Each row is a point on a tangle of strands that fork and nearly touch. The rows are in no order.
Points whose rows are less than 117 apart are linked; no others are. Some points are linked to none.
z103: 19, -20, 12, -37, 26, -41, 21, 24, -10, -56, -11, 16, -33, 29, -61, 0, 14, 5, 2, -41, -14, -54, -27, 5, 10, -32, 35, 23, -18, -28, -18, 44, -51, -41, -47, -54, 11, 64
z183: 20, -13, -24, -50, -17, 45, 4, 19, -8, -23, 47, 44, -58, 7, -13, -78, 61, -30, -39, -38, -24, -34, 16, 7, -7, 27, 19, 23, -37, -16, -34, 61, -7, -49, -12, -47, 33, 27
z290: -31, 24, 15, -20, 38, 38, -44, 25, 45, 8, 13, -5, -26, -59, 24, -17, 5, 4, -25, 14, -22, 14, 29, -23, 22, 44, -24, 42, -11, 11, 7, -15, 38, -17, -15, -21, -66, -3
z690: -20, -13, 22, -37, 49, -42, 9, -5, 20, 3, -5, -5, 44, -49, -14, 49, -25, 15, 2, -4, -33, -2, -38, 5, 41, -35, -16, 2, 21, -14, 10, -35, -26, -20, -28, 30, -57, 5
z436: 1, -3, -13, -41, -19, 37, 13, -2, 14, 4, 47, 40, -33, -7, -2, -65, 61, -32, -29, -23, -36, -12, 19, 13, -12, 40, 6, 21, -34, -11, -50, 44, 7, -36, 0, -34, 31, 16
z276: 18, -2, 21, -12, 17, -41, 38, 11, 15, -29, -23, -4, -11, 8, -14, -7, 21, -16, -4, -37, -13, -17, -30, 13, 11, -18, 28, 7, -16, -26, -38, 25, -51, -16, -11, -13, -10, 10
z170: 31, -12, -20, -34, 9, 32, -17, 36, -17, -52, 29, 30, -77, 14, -12, -50, 30, -6, -33, -32, 7, -42, 22, -5, -8, 11, 40, 32, -25, -14, -13, 47, -13, -35, -30, -56, 6, 30
z743: -24, 30, 30, 88, -13, 35, -19, 33, -3, 16, -46, -64, 23, 20, 35, 17, -39, -22, -6, 17, 7, 76, -2, -32, 24, 23, -36, -34, 32, 55, 77, -16, 34, 31, 37, 0, -4, -37
z225: -5, -3, 20, -25, -17, -62, 24, -53, -12, -7, -41, 6, 24, 8, -17, 26, 26, 26, 46, 23, -10, 6, -20, 17, -3, -50, -1, 8, 4, -33, -8, 15, -8, -1, 12, 19, 22, 46
z474: 4, 14, -37, -18, -18, 42, -26, -35, 19, 50, 41, 23, 31, -4, 12, 3, -17, 8, 10, 43, 21, 7, 24, -33, -18, 10, -16, -11, 11, 19, -8, -44, 37, 3, 9, 45, -5, -10
z829: 10, 4, -21, 46, 14, 45, -38, 34, -12, -26, -28, -14, -64, 3, 24, -15, -13, 11, -25, 10, 24, 3, 45, -11, -11, 28, 19, 14, -22, 24, 43, 16, 36, 15, -6, -17, -37, -12
z73: 21, 0, -38, -11, -27, -9, -3, -43, -38, -7, -22, 16, -3, 36, -31, 32, -1, 45, 44, 38, 51, -10, 12, -28, -36, -59, 16, -6, 13, 1, 24, 15, 24, -3, 1, 39, 36, 42
z632: 19, -10, 19, 31, 42, -61, 25, 47, -17, -70, -61, -32, -43, 25, -32, 23, -21, 18, -1, -37, 20, -33, -12, 15, 21, -43, 46, 3, -11, -19, 11, 35, -59, -2, -27, -14, -26, -1
z708: -19, 16, 4, -14, 21, 36, -18, 16, 43, 17, 22, 8, -15, -37, 24, -26, 25, -15, -23, 5, -31, 8, 21, -11, 2, 47, -16, 26, -19, 8, -31, -6, 25, -15, -2, -25, -34, -4
z972: -45, 7, 21, 4, -54, -3, 21, -39, 8, 66, 54, 8, 22, -18, 36, -53, 54, -49, 5, -5, -47, 22, 2, 50, -21, 54, -28, -10, -10, -28, -76, 21, 22, 15, 38, -41, 67, -20
z517: -19, -5, 34, -32, 46, -28, 10, 7, 41, 10, 1, -11, 44, -55, 9, 33, -18, -7, -11, -20, -30, 10, -33, 5, 38, -9, -23, 2, 23, -9, -12, -42, -30, -9, -16, 21, -54, -19
z259: 6, 12, 11, 31, -2, 6, 21, 29, 12, -17, -20, -20, -42, -1, 27, -47, 25, -35, -25, -34, -24, 12, 3, 16, -3, 25, 7, 7, -26, -11, -31, 55, 3, -15, 18, -28, -3, -22
z582: -57, 16, 29, -52, 12, -25, -17, -41, 33, 7, -8, 16, 4, -48, -21, 23, 30, 33, 16, 49, -58, 7, 16, -8, 5, 15, -24, 40, -21, -9, 9, 1, 52, -45, -17, -7, -26, 60
z626: 4, -16, 8, -59, -30, -10, 30, -48, 16, 25, 50, 40, 40, 9, -4, -22, 53, -17, 13, 1, -21, -10, -17, 23, 7, 4, -4, -3, -3, -24, -81, -19, -37, -1, 15, 11, 53, 14
z817: 39, -21, -40, 9, 10, 40, -13, 7, 12, -3, 36, 0, 32, -6, 25, 20, -45, -8, -15, 0, 58, -8, 14, -19, -16, 22, 21, -25, 14, 33, 37, -92, -18, 46, -12, 53, -22, -60
z240: -29, 17, 25, 31, -25, 16, -4, -13, 25, 81, 37, -41, 71, -17, 52, -5, -13, -43, 15, 10, -2, 44, -22, 14, 3, 28, -43, -26, 32, 10, -41, -45, 3, 39, 39, -4, 17, -58
z760: -8, 35, -17, 20, -35, 21, -22, -44, -6, 53, -11, -22, 43, 10, 15, 23, -38, 15, 40, 70, 22, 30, 14, -35, -13, -7, -45, -15, 34, 17, 46, -31, 61, 22, 21, 57, 9, 5
z539: 53, -20, -44, -18, -15, 8, 18, -22, -4, 14, 39, 25, 44, 29, 10, 11, -15, 0, 4, -3, 60, -21, -19, -9, -4, -25, 23, -49, 24, 7, -29, -75, -57, 38, 11, 52, 19, -38
z146: -3, 12, -18, -19, -7, 13, -17, -29, 19, 24, 14, 14, 17, -11, 6, 12, 2, 15, 16, 36, 8, 6, 13, -25, -14, -2, -8, -1, 3, 11, -9, -23, 30, -7, 6, 30, -9, 5
z992: -55, 14, 41, -50, -6, -28, 3, -45, 49, 19, 9, 16, 31, -42, 5, 10, 42, -3, 15, 29, -66, 18, 1, 12, 5, 30, -35, 23, -19, -16, -31, -15, 30, -21, 0, -8, -5, 39
z711: -7, -12, 47, 72, 42, 12, -7, 62, -2, -52, -53, -61, -9, -3, 21, 25, -43, -11, -23, -23, 38, 42, -6, -13, 46, 14, 6, -5, 18, 57, 97, -35, -19, 41, 11, 13, -39, -67
z391: -27, 7, 15, -35, 55, 17, -43, 24, 30, -7, 20, 0, -21, -68, 7, 17, -21, 25, -19, 18, -15, -5, 17, -29, 24, 18, -14, 42, 10, 7, 29, -31, 20, -21, -36, 2, -74, 2
z250: 27, -22, -2, -69, 35, -7, 13, 23, 23, -22, 43, 32, 6, 4, -38, 1, 17, -12, -21, -39, -10, -49, -27, -1, 22, -7, 23, 10, -8, -18, -51, -19, -72, -27, -44, -32, -12, 32
z551: -30, -17, -8, -21, 66, -30, -56, 38, -26, -49, 9, -1, -22, -39, -45, 65, -79, 83, 6, 23, 12, -43, 16, -27, 12, -32, 15, 35, 30, 8, 80, -19, 11, -12, -76, -1, -57, 11
z822: -25, -11, 3, -38, 61, -3, -54, 25, 1, -25, 28, 6, -17, -55, -17, 45, -50, 51, -14, 27, 1, -29, 16, -37, 19, -11, 3, 37, 23, 4, 60, -37, 14, -20, -61, 10, -71, 6
z313: -22, -17, -19, 1, 49, -38, -36, 27, -27, -53, -22, -5, -24, -10, -50, 65, -56, 81, 16, 35, 34, -37, 16, -31, 0, -48, 24, 19, 24, 19, 73, -8, 10, -8, -53, 7, -35, 15
z685: -3, 2, -9, 25, 14, -33, 5, 1, -27, -42, -59, -22, -39, 21, -30, 39, -9, 51, 26, 22, 34, -13, 9, -12, -14, -51, 23, 4, 5, 7, 38, 38, 6, -12, -11, 13, -5, 20
z508: -12, -18, 54, 42, 65, -10, -9, 62, -4, -62, -47, -52, -21, -27, 6, 36, -52, 5, -24, -28, 28, 22, -13, -6, 55, -2, 10, 3, 18, 37, 93, -40, -35, 29, -17, 15, -62, -59
z861: -57, 7, 42, -56, 6, -43, 6, -39, 22, -21, -20, 23, -11, -31, -32, 18, 42, 22, 20, 33, -67, -5, 7, 13, -4, 14, -16, 39, -35, -23, 5, 28, 26, -42, -30, -28, -11, 89
z332: 50, -18, -45, -3, -28, 26, 5, -3, -37, -23, 10, 24, -31, 48, -12, -18, 19, 0, -8, -19, 42, -23, 6, -10, -34, -21, 37, -19, -11, 3, -9, 30, -11, -8, 8, 14, 41, 0
z852: 22, -4, -12, -15, 27, 15, -26, 38, -7, -51, 6, 13, -69, 3, -8, -17, 8, 17, -18, -10, 17, -30, 26, -12, -9, 2, 41, 32, -19, -5, 2, 26, -7, -19, -32, -43, -22, 26
z645: -16, 8, 16, 27, 10, 25, -13, 13, 29, 33, 7, -35, 45, -28, 41, 17, -37, -19, -6, 3, 11, 37, -16, -27, 15, 18, -32, -20, 35, 32, 23, -58, 10, 22, 21, 26, -30, -62
z995: 54, -22, -59, 28, -31, 39, 2, 17, -40, -19, 7, 26, -46, 44, 4, -36, 9, -16, -29, -29, 38, -15, 24, 3, -44, 1, 38, -21, -23, 8, 1, 44, -2, 6, 13, 6, 31, -18
z133: 7, 19, -38, 56, -11, 57, -28, 17, -16, 9, -27, 0, -56, 10, 20, -29, -1, 4, -23, 12, 6, 13, 42, -8, -25, 33, -2, 3, -33, 17, 34, 32, 63, 5, 15, -16, -17, -8
z571: 22, -6, -35, 41, 0, 58, -28, 17, 14, 15, 19, -8, 16, -2, 36, 1, -42, -19, -24, 8, 37, 11, 27, -17, -21, 42, 2, -18, 3, 46, 38, -66, 13, 46, 0, 33, -25, -53
z399: -21, 19, -35, 8, -65, 60, -16, -52, -12, 104, 52, 49, 17, 7, 6, -43, 13, -6, 12, 40, -16, 21, 41, 12, -31, 43, -39, -15, -22, -5, -34, 3, 80, 7, 38, -3, 59, 3
z883: 30, 8, -7, 50, -26, -11, 37, 2, -19, -16, -42, -25, -12, 37, 22, -12, 11, -20, -2, -24, 19, 11, -5, 19, -18, -16, 19, -16, -1, -8, -13, 47, -14, 12, 36, 12, 24, -24
z387: 9, 33, -23, 21, -53, 30, -13, -59, -15, 84, 18, 0, 53, 23, 24, -4, -27, 0, 51, 66, 23, 33, 20, -8, -25, -2, -53, -22, 32, 3, 3, -35, 52, 43, 32, 43, 37, 5
z909: 7, 17, -40, 34, -28, 59, -17, -6, -2, 46, 8, 17, -22, 6, 22, -38, 8, -7, -16, 15, -7, 16, 38, -3, -35, 32, -13, -8, -28, 13, -10, 23, 61, 4, 25, -9, 10, -9
z756: 43, -32, -15, -44, 54, -41, -2, 61, -16, -59, 23, 30, -7, 29, -68, 24, -33, 23, -21, -64, 13, -83, -35, -2, 36, -38, 41, 7, 2, -13, -12, -24, -81, -9, -74, -64, -8, 40
z733: 10, -27, 18, -75, -40, -13, 35, -58, -3, 28, 67, 52, 57, 27, -15, -30, 64, -12, 22, -3, -15, -21, -29, 30, 24, -6, -11, -11, 8, -32, -95, -38, -62, 9, 26, 16, 76, 18
z312: 11, -8, 39, 32, 56, -14, 3, 69, 15, -55, -37, -34, -38, -19, 16, 0, -24, -14, -31, -50, 21, -2, -8, 12, 35, 10, 22, 9, -5, 4, 18, -12, -56, 21, -20, -14, -62, -34
z261: -40, -20, 32, -68, 17, -85, 23, -42, -6, -26, -22, 37, 29, 4, -68, 47, 18, 23, 35, 4, -66, -25, -33, 35, 17, -34, -1, 19, -18, -35, 5, 19, -26, -23, -51, -22, -2, 108
z736: 7, -22, 2, -96, -16, 28, 8, -20, 2, -12, 61, 52, -1, 21, -46, -38, 72, -16, -7, -20, -21, -50, -9, 6, -1, 13, 5, 12, -30, -14, -51, 17, -33, -55, -13, -26, 56, 60
z231: -14, 13, -4, -18, -3, 36, 2, 3, 40, 31, 41, 23, -10, -25, 22, -48, 47, -27, -24, -3, -40, 4, 22, 7, -7, 52, -11, 16, -26, -4, -61, 13, 18, -15, 8, -33, 2, -3
z299: 7, 24, -30, 27, -27, 12, -17, -37, -19, 23, -28, -24, 26, 24, 7, 43, -46, 31, 40, 64, 40, 19, 15, -40, -19, -23, -21, -18, 34, 21, 63, -26, 43, 24, 9, 69, -1, 10
z439: 24, -2, -49, 33, -44, 58, -2, -7, -18, 45, 31, 30, -16, 17, 21, -49, 7, -21, -25, -4, 0, 11, 25, 14, -42, 30, -3, -25, -21, 7, -22, 33, 31, 8, 34, -3, 37, -23
z109: 22, -25, -6, -85, 10, 24, 4, 13, 8, -23, 57, 39, -7, 24, -43, -26, 49, -14, -18, -33, -9, -58, -21, -3, 7, 2, 17, 14, -23, -11, -54, 4, -53, -46, -29, -33, 29, 48
z350: -43, 25, 42, 46, 1, 8, -21, 4, 7, 13, -47, -55, 33, -11, 20, 34, -32, 5, 10, 32, -5, 70, -17, -47, 38, -3, -46, -15, 42, 41, 76, -21, 40, 6, 32, 23, -19, -26
z713: 51, -29, -12, -23, 36, -40, 15, 55, -14, -62, 5, 15, -19, 32, -49, 13, -16, 8, -23, -68, 25, -67, -29, 0, 21, -34, 56, -4, -9, -17, -19, -17, -87, -6, -48, -44, -5, 12
z260: -36, -7, 26, -59, 15, -61, 12, -37, 9, -24, -20, 28, 7, -9, -50, 36, 29, 24, 31, 21, -49, -15, -11, 17, 0, -20, 2, 28, -19, -26, 1, 23, -4, -38, -32, -18, -1, 87
z496: -1, -19, 6, -71, -47, 19, 26, -40, -3, 12, 67, 53, 14, 19, -15, -53, 77, -28, 0, -21, -26, -24, -7, 25, -2, 25, 0, -4, -22, -17, -71, 19, -27, -31, 14, -3, 82, 30
z398: -31, -10, 12, -47, 38, -69, 4, -39, -8, 4, -18, 4, 51, -38, -34, 66, -21, 42, 30, 20, -38, -3, -33, 9, 31, -58, -15, 4, 25, -22, 25, -24, -9, -18, -29, 37, -35, 32
z34: 53, -28, -25, -19, 16, -10, 12, 36, -11, -51, 7, 13, -23, 35, -24, 3, 5, 1, -23, -47, 38, -48, -14, -6, -5, -28, 60, -11, -9, -6, -20, -7, -62, -2, -23, -18, 1, -7
z657: 43, -13, -48, 50, -32, 41, 10, 23, -26, 4, 5, 13, -38, 29, 25, -50, 5, -35, -38, -35, 12, 1, 24, 21, -36, 23, 19, -21, -24, 6, -11, 48, 6, 13, 34, -7, 22, -41
z325: -24, 20, 49, 13, -51, -44, 21, -63, -5, 38, -17, -24, 57, 4, 35, 0, 25, -9, 57, 43, -20, 44, -26, 34, -4, -15, -51, 4, 25, -29, -22, -10, 31, 41, 50, 4, 44, 3
z278: -26, -20, 12, -59, 18, -86, 19, -66, -21, 17, -18, 17, 81, -27, -28, 64, -18, 41, 46, 25, -46, 1, -42, 29, 44, -72, -27, -4, 28, -41, 16, -38, -20, 2, -19, 43, -19, 40
z14: 34, -12, -54, 28, -71, 53, 10, -19, -41, 58, 44, 41, -5, 33, 12, -64, 9, -28, -18, -10, 11, 10, 19, 28, -40, 18, -6, -36, -7, -2, -31, 44, 14, 15, 46, 11, 77, -21
z677: -30, 24, 31, 8, -13, -29, 14, -23, 23, -3, -42, -19, -5, -14, 13, -9, 40, -5, 15, 9, -37, 26, -4, 16, -7, 14, -17, 15, -18, -12, -12, 36, 30, -17, 19, -11, 10, 13
z793: 1, 2, -16, 55, -6, 77, -35, 32, 17, 47, 26, -28, 42, -6, 46, 0, -56, -38, -25, 7, 17, 33, 23, -23, -13, 67, -27, -30, 16, 55, 50, -78, 21, 51, 15, 20, -23, -67
z303: 19, 8, -41, 3, -19, 2, -11, -37, -26, 1, -22, -1, 8, 29, -17, 39, -24, 43, 39, 52, 56, -2, 15, -39, -29, -47, 7, -17, 23, 11, 42, -14, 28, 11, -1, 55, 11, 21
z874: 29, -10, -33, -21, -20, -3, -1, -22, -33, -22, -9, 24, -20, 39, -34, 11, 22, 33, 20, 9, 43, -21, 4, -20, -29, -46, 32, -7, -3, 0, 6, 31, 9, -22, -1, 17, 41, 35
z538: -15, 15, -23, 38, -80, 38, 0, -46, -36, 106, 46, 25, 20, 10, 19, -51, 7, -25, 16, 31, -11, 27, 22, 37, -37, 35, -42, -28, -7, -18, -32, 23, 61, 30, 54, -17, 81, -9
z232: 16, 3, -34, 54, -89, 26, 22, -28, -53, 75, 29, 18, 5, 30, 18, -54, -2, -38, 3, -2, -3, 27, 11, 50, -42, 13, -26, -27, 3, -20, -21, 59, 34, 31, 62, -7, 86, -20
z176: -7, 14, 44, 94, 10, 21, -3, 53, -1, -21, -60, -66, 1, 24, 37, 13, -32, -25, -21, -16, 22, 60, -4, -13, 30, 22, -10, -25, 13, 60, 63, -8, 3, 36, 35, -1, -17, -54
z318: 14, -16, 3, 5, 47, -53, -1, 48, -20, -70, -33, -6, -46, 20, -49, 27, -25, 38, 1, -23, 24, -46, -3, 3, 12, -42, 46, 12, -2, -11, 13, 29, -40, -11, -48, -35, -18, 25
z938: 18, -8, 3, -27, 6, -27, 21, 7, -5, -42, -14, 11, -31, 18, -30, -9, 27, -1, 1, -26, -8, -29, -16, 3, -6, -21, 34, 14, -20, -23, -24, 43, -31, -36, -18, -23, 15, 35
z415: 9, 0, 39, 44, 45, -41, 19, 55, -4, -65, -68, -47, -54, 11, -5, 9, -16, -4, -15, -36, 17, -7, -7, 14, 25, -17, 32, 8, -15, -3, 16, 36, -43, 1, -11, -17, -39, -16
z567: 27, 9, -5, 45, -48, -9, 39, -18, -21, 18, -15, -16, 14, 35, 31, -23, 13, -27, 11, -18, 15, 19, -14, 27, -20, -12, 2, -24, 11, -15, -37, 35, -13, 29, 50, 12, 46, -29
z766: -11, 16, 4, 18, -21, 1, 22, 1, 10, -2, -18, -5, -34, -7, 19, -47, 42, -26, -13, -20, -36, 14, 8, 22, -14, 32, -4, 13, -29, -19, -23, 63, 28, -27, 19, -28, 18, 0
z295: -8, -9, 56, 14, 68, -15, -3, 64, 21, -39, -29, -37, -14, -42, 13, 15, -39, -8, -33, -50, 5, 12, -23, 1, 53, 5, -1, 8, 16, 12, 38, -36, -54, 15, -23, 3, -75, -47
z687: 32, 14, 3, 56, -76, -13, 44, -41, -48, 30, -21, -16, 18, 43, 30, -27, 11, -19, 32, 9, 15, 24, -10, 43, -24, -31, -19, -17, 23, -24, -18, 49, 17, 43, 56, 12, 72, -10
z531: -45, 14, 16, -17, -31, 12, 11, -26, 40, 59, 54, 15, 23, -32, 28, -41, 54, -39, -6, -1, -58, 17, 15, 26, -11, 61, -27, 4, -23, -13, -75, 2, 22, -4, 20, -37, 37, -10
z751: 9, 3, 3, 20, -58, -11, 41, -26, -13, 29, 16, 3, 11, 19, 29, -49, 39, -42, 5, -27, -17, 13, -13, 42, -20, 11, -1, -13, -2, -26, -56, 48, -8, 13, 46, -7, 64, -22
z20: -34, 4, 40, 15, 52, -3, -26, 28, 14, -20, -34, -41, -8, -43, 2, 33, -39, 20, -8, 8, -5, 25, -13, -27, 37, -6, -20, 10, 25, 21, 63, -22, 6, -8, -10, 24, -65, -24
z879: -39, 29, 48, 24, 6, -17, -10, -8, 20, 11, -48, -46, 33, -22, 18, 29, -7, 5, 19, 25, -19, 55, -26, -15, 30, -6, -40, -3, 28, 19, 29, -9, 26, -3, 27, 13, -18, -13
z695: -32, 21, -1, -36, 1, 5, -26, -37, 27, 26, 2, 14, 5, -34, -8, 17, 17, 29, 20, 53, -23, 7, 26, -30, -5, 8, -19, 28, -6, 7, 3, -16, 60, -31, -4, 14, -25, 31
z381: -31, 23, 32, 14, 3, -17, -1, -13, 27, 12, -36, -33, 22, -23, 20, 9, 12, 0, 15, 15, -24, 37, -14, -1, 12, 5, -26, 5, 1, 3, -5, 6, 22, -8, 22, 3, -14, -5
z504: -12, 10, 7, 22, 15, -30, -1, -7, -8, -28, -60, -32, -15, 4, -13, 32, -5, 34, 21, 25, 14, 10, -4, -6, 3, -33, 4, 4, 4, 8, 28, 23, 11, -13, 3, 17, -22, 13
z478: 34, -27, -36, -10, 25, 2, -5, 9, 6, -21, 23, 6, 20, -14, 2, 45, -47, 13, -9, -3, 53, -27, -3, -22, -1, -14, 34, -20, 18, 18, 38, -79, -23, 25, -25, 43, -30, -43
z788: 40, -23, -30, -4, 22, -1, -1, 23, -5, -37, 4, 7, -8, 14, -5, 22, -19, 9, -10, -15, 49, -29, 1, -13, -10, -17, 47, -13, -2, 12, 5, -38, -36, 16, -19, 13, -20, -22
z797: 20, 5, 8, 57, 3, -3, 25, 34, 0, -29, -42, -34, -34, 20, 30, -19, 4, -30, -22, -34, 10, 9, -1, 14, -4, 6, 21, -7, -14, 0, -9, 41, -14, 6, 23, -10, -10, -35
z568: -24, 9, 12, 29, -67, -15, 33, -26, -9, 52, 23, -13, 14, 0, 39, -54, 40, -53, 8, -21, -37, 24, -7, 54, -22, 35, -17, -11, -5, -30, -62, 47, 14, 19, 51, -36, 65, -29
z668: 19, -14, 10, -41, 30, -32, 36, 11, 31, -6, 10, 13, 26, -12, -19, 9, 6, -18, -12, -45, -18, -26, -36, 10, 31, -17, 16, -3, -2, -29, -52, -27, -77, -11, -30, -7, -23, 6
z521: -5, -6, -31, 22, 24, -16, -29, 15, -30, -48, -35, -17, -34, 10, -36, 54, -43, 62, 22, 40, 55, -24, 25, -39, -17, -40, 25, 9, 14, 24, 74, -3, 21, 0, -33, 25, -23, 13
z124: 3, -12, 14, -26, 52, -63, 10, 38, -8, -59, -19, 11, -27, 18, -70, 20, -21, 23, 4, -38, -17, -53, -29, 15, 25, -40, 35, 27, -11, -25, -4, 37, -55, -25, -73, -59, -20, 65
z738: 10, 28, -42, 18, -47, 53, -26, -43, -3, 88, 41, 20, 38, 21, 19, -15, -29, -3, 21, 53, 16, 19, 34, -16, -32, 25, -37, -25, 8, 14, -9, -38, 54, 31, 28, 37, 28, -8
z893: 10, 6, -3, 17, 29, 11, -23, 38, 1, -44, -21, -15, -60, -7, 8, -9, -6, 15, -17, 0, 15, -9, 25, -12, -3, 5, 22, 23, -15, 8, 21, 17, 9, -2, -17, -19, -42, 0
z443: -14, 18, 1, 48, -13, 44, -20, 16, 24, 61, 25, -39, 51, -8, 54, 2, -38, -41, -6, 3, 10, 41, -4, -16, -2, 36, -36, -37, 29, 35, 6, -59, 15, 38, 27, 12, -8, -66
z811: -29, 4, 40, -3, 33, -1, -1, 17, 46, 23, 4, -32, 47, -52, 33, 21, -16, -16, -12, -16, -21, 35, -32, -12, 35, 11, -38, -8, 32, 10, -2, -49, -14, 2, 13, 24, -39, -49

Follow the links from the first point to the second, and from the first to the third. Name the last point that the two ways share.
z531; z538; z995 => z439
z538; z183; z73 => z439
z313; z183; z972 => z231
z972; z504; z332 => z231

A fork is a point with three links. Follow the links from the first point to the second and name the forks in between, in order.
z657; z531 => z439 > z231
z760; z538 => z439
z829; z822 => z231
z261; z303 => z582
z690; z240 => z443
